Points, in no order, along strands that fork, close into loops and pass close to each other.
In the rows, 128 means zero.
Points whose rows are less than 95.3 apart are linked; no others are. Some points are linked to none.
q76: [111,122,153,140,152,157,125,133,167,109,159,153,107,95,130,91,93,148,106,99,118]
q506: [112,154,146,132,147,148,108,123,159,111,143,106,110,116,137,119,111,126,119,103,131]
q718: [122,109,117,199,145,131,101,117,183,129,115,137,152,120,134,126,137,164,149,165,100]
q752: [91,128,105,103,151,115,145,153,132,134,129,122,127,95,58,131,135,145,140,111,112]
q971: [148,109,140,110,99,136,126,107,121,127,138,113,174,129,115,106,142,180,142,151,112]
q396: [163,114,133,119,149,130,143,120,90,135,123,125,89,88,106,145,140,93,112,88,123]
q233: [116,87,105,132,136,116,149,145,131,113,143,123,172,152,147,144,97,156,175,116,110]
q200: [117,137,108,159,88,135,109,123,107,147,95,106,108,110,117,154,110,85,131,144,117]
q386: [186,135,119,93,157,138,119,146,140,121,131,176,116,125,144,108,95,132,93,167,125]
q723: [96,155,117,110,115,137,67,171,145,114,140,165,154,138,145,121,178,159,115,121,172]
q571: [127,111,122,181,122,111,115,112,148,194,92,134,123,118,130,125,162,110,142,159,130]
q527: [164,126,159,69,144,142,131,132,99,133,157,128,144,119,138,172,132,129,121,98,155]
q343: [138,128,93,127,123,126,137,100,107,150,58,171,132,154,87,97,121,126,127,124,143]
q870: [131,149,196,113,109,156,109,99,91,117,167,80,168,144,135,133,131,128,139,172,123]
q243: [99,149,143,158,141,127,138,155,127,162,144,127,102,165,85,108,142,130,62,128,140]
q910: [135,102,119,118,147,127,173,125,100,136,110,129,115,83,113,163,122,127,122,80,156]
q557: [174,165,94,150,137,155,77,150,95,161,108,163,122,139,144,165,165,121,119,187,119]
q803: [180,132,144,113,155,138,155,100,135,103,116,121,75,144,146,80,118,111,77,132,120]
q945: [150,93,115,140,134,114,147,122,123,148,83,130,58,89,130,129,117,92,106,100,104]
q487: [120,95,113,129,120,129,169,122,143,70,135,128,134,119,140,99,110,176,113,147,98]
q918: [160,159,117,120,111,155,81,131,91,147,121,133,121,115,150,194,158,107,119,150,116]
q202: [117,145,157,117,116,111,124,104,132,120,171,79,106,183,126,91,135,94,135,135,121]
q29: [144,114,86,137,148,115,146,112,142,121,63,151,74,154,129,93,90,111,104,91,105]
q306: [86,127,113,91,155,113,139,143,156,141,117,115,153,46,90,117,130,166,142,105,150]
q677: [147,133,194,127,102,157,89,101,99,129,153,105,127,119,165,144,153,112,142,144,114]
q548: [190,129,108,125,125,141,86,136,89,175,121,163,144,168,136,140,162,112,118,173,96]
q772: [114,114,151,136,152,139,202,137,111,132,139,107,89,160,100,108,145,148,77,118,99]
q407: [150,126,62,127,133,110,123,104,126,134,69,166,113,167,96,75,100,112,135,98,95]
q861: [140,99,137,144,170,90,144,84,198,112,134,136,117,138,133,94,144,140,148,133,125]
q748: [172,113,148,121,163,112,159,88,159,99,139,138,116,141,149,106,129,135,119,122,113]
q637: [146,151,112,113,114,137,150,84,117,127,54,134,134,148,121,101,82,139,139,124,153]
q385: [121,122,148,155,135,156,145,149,159,86,178,143,143,149,149,107,92,167,108,97,120]
q867: [133,83,115,145,104,97,130,143,111,167,108,108,121,117,136,131,172,120,125,166,129]
q110: [110,131,86,99,143,86,149,128,148,115,133,106,133,111,125,136,122,103,182,125,148]
q948: [152,144,163,168,143,106,159,83,119,136,94,130,112,141,139,166,148,113,85,154,152]
q936: [104,114,147,125,117,154,119,165,136,143,147,119,147,106,147,106,113,168,110,158,126]
q641: [133,145,110,94,123,95,139,96,135,94,127,99,115,142,144,151,114,87,158,141,120]
q563: [80,150,141,167,98,89,117,122,162,113,135,108,142,156,156,128,144,118,165,138,148]
q317: [97,146,75,97,70,145,95,156,113,127,104,129,130,133,127,127,129,138,129,109,147]
q882: [143,93,116,161,149,99,143,100,112,113,88,148,119,101,134,165,142,119,171,115,104]
q839: [141,68,107,134,134,100,188,145,127,136,143,144,177,155,104,123,101,144,155,133,127]
q606: [129,117,171,108,78,152,109,118,78,110,145,109,165,155,110,113,149,152,143,158,93]
q689: [92,141,93,88,86,140,89,158,151,135,124,142,134,110,130,121,170,159,149,103,159]
q881: [151,94,95,149,135,115,128,88,145,123,58,157,83,93,137,101,95,117,136,109,97]
q477: [141,140,125,115,158,109,141,129,113,136,152,127,178,145,114,162,121,114,138,143,164]
q449: [120,121,177,174,149,124,130,141,164,119,184,127,131,152,154,86,127,154,95,127,114]
q472: [146,172,112,127,139,145,118,120,132,131,124,160,180,142,122,147,116,141,126,159,179]
q159: [154,166,113,128,108,147,83,132,118,151,89,135,96,133,145,119,153,101,132,192,111]
q392: [111,167,175,136,109,121,109,97,122,99,149,102,113,167,121,125,163,93,133,110,148]
q567: [114,154,108,146,114,110,141,158,95,160,118,147,116,170,81,102,171,131,69,144,135]
q371: [136,93,110,129,133,130,131,118,111,148,128,125,159,115,126,159,98,120,170,142,106]
q583: [124,150,167,116,130,138,104,126,174,129,177,93,107,147,162,83,124,102,115,117,116]
q522: [100,162,115,191,121,110,105,115,147,140,120,141,135,150,136,132,132,102,142,119,176]
q364: [109,87,135,100,117,106,175,119,139,113,129,93,95,110,160,104,129,135,129,116,113]
q103: [88,152,151,156,121,148,141,159,111,124,155,100,141,138,127,150,86,138,130,146,158]
q379: [96,99,167,146,139,138,155,151,118,142,154,95,130,110,150,139,108,151,119,132,129]
q30: [108,125,96,150,122,114,173,162,102,150,123,128,132,151,80,141,136,144,108,143,128]
q174: [74,182,164,132,140,118,111,136,139,118,172,97,139,161,125,147,158,102,132,112,166]
q302: [126,122,144,127,186,118,178,142,149,113,135,146,136,100,122,137,104,164,128,152,155]
q241: [112,110,105,164,116,109,116,119,164,159,98,132,149,102,132,115,147,107,159,108,118]
q251: [123,132,113,144,96,99,86,142,141,99,129,133,137,145,163,144,139,119,143,143,135]
q860: [92,154,130,146,132,136,113,157,110,135,154,119,139,121,121,179,92,121,154,103,128]
q501: [139,108,123,102,102,163,124,177,104,148,127,133,143,138,133,86,114,162,84,177,121]
q408: [86,154,154,119,132,129,128,146,84,134,175,101,140,138,109,152,140,92,145,89,140]
q618: [108,135,145,113,105,135,69,145,108,112,136,129,93,118,163,154,174,100,125,92,132]
q48: [90,128,125,132,128,113,170,115,176,91,142,136,128,121,118,118,141,192,127,137,124]
q821: [103,168,132,133,136,139,132,136,148,170,165,96,138,151,73,89,137,111,97,138,131]
q516: [146,126,139,93,136,164,112,162,128,102,169,121,142,113,174,135,77,131,132,121,150]
q229: [170,137,123,89,119,140,91,137,118,109,161,135,156,125,159,160,111,130,130,100,160]
q338: [197,132,103,108,137,145,97,148,111,116,133,165,136,147,151,137,135,108,102,143,100]
q587: [158,108,122,140,155,126,127,153,102,162,135,133,144,151,124,153,112,100,134,133,139]
q123: [163,96,118,141,134,140,126,86,142,138,102,148,152,114,98,137,113,150,171,79,115]
q579: [119,118,128,112,151,113,159,119,168,117,127,136,150,78,96,107,131,184,136,141,146]
q137: [150,166,105,126,128,155,111,102,138,144,111,142,180,141,96,124,95,142,147,140,132]
q594: [133,139,156,107,168,140,143,138,149,97,169,131,157,99,164,136,89,165,129,154,158]
q768: [115,138,82,111,133,115,153,167,125,136,135,138,141,133,66,125,113,146,98,110,113]
q331: [119,99,116,148,142,84,131,143,119,97,102,147,126,94,136,181,165,136,135,127,68]
q294: [95,154,118,185,111,115,110,122,117,115,95,119,98,131,138,168,118,95,124,123,154]
q930: [144,94,130,163,120,143,112,116,152,151,108,164,138,102,148,138,129,126,154,92,132]
q206: [158,90,109,132,146,107,141,99,132,108,112,170,140,106,121,168,105,122,178,71,113]
q713: [84,158,154,127,130,140,97,157,158,132,158,123,159,144,126,118,152,135,118,118,181]
q288: [140,115,131,108,124,148,84,167,94,148,131,127,106,98,155,166,175,111,124,117,113]
q979: [93,128,107,122,88,143,101,133,119,150,115,86,85,86,116,120,103,73,168,148,107]
q855: [124,144,118,128,83,132,78,154,107,103,105,144,114,127,168,172,146,109,144,116,156]
q708: [80,101,110,90,106,91,155,125,124,116,133,80,114,107,144,112,126,101,158,121,132]
q757: [131,142,178,112,86,153,90,72,109,118,150,116,90,135,139,127,149,106,141,112,129]
q515: [164,122,98,152,124,139,108,97,144,124,96,168,163,137,99,109,115,154,159,129,102]
q926: [159,99,141,87,141,120,142,113,98,123,121,144,150,78,140,161,134,134,136,110,144]
q422: [127,124,157,123,132,136,173,89,111,106,122,109,64,150,122,123,109,96,115,82,115]
q737: [134,99,134,136,130,94,135,136,131,121,126,127,132,117,147,139,173,146,122,147,95]
q69: [136,157,146,113,144,126,149,72,138,95,124,103,88,133,139,146,107,83,147,101,114]
q235: [115,136,93,104,90,129,137,151,109,110,123,136,120,144,109,116,99,133,97,119,145]
q305: [148,100,118,92,104,147,157,136,108,135,118,146,153,109,122,109,145,190,99,160,121]
q195: [128,146,148,114,135,134,121,147,136,207,150,92,135,128,100,101,141,98,129,170,128]
q139: [71,135,169,185,147,132,155,154,146,136,168,114,141,159,121,96,133,142,115,128,124]
q261: [186,153,144,102,156,163,125,110,134,117,92,160,97,136,147,93,88,126,73,152,125]
q711: [96,120,143,101,111,121,169,133,123,116,137,90,91,122,103,111,139,126,94,115,110]

A tip is a point with one link. Name the tips that can be reached along the links from each point below, in the order of the rows.
q748 -> q861, q159, q979
q689 -> q487, q637, q195, q139
q233 -> q839
q641 -> q772, q422

How many points has the smallest loop of links through each point below? Write - if it is on no loop.
q882 -> 9
q860 -> 14
q516 -> -

A fork is a point with three links, a tip a point with one. Leave the first point through the second and follow the links. Name the first fork or tip that comes.
q860, q103 -> q392
q594, q516 -> q637
q637, q343 -> q579
q870, q606 -> q174
q918, q288 -> q979
q979, q200 -> q557
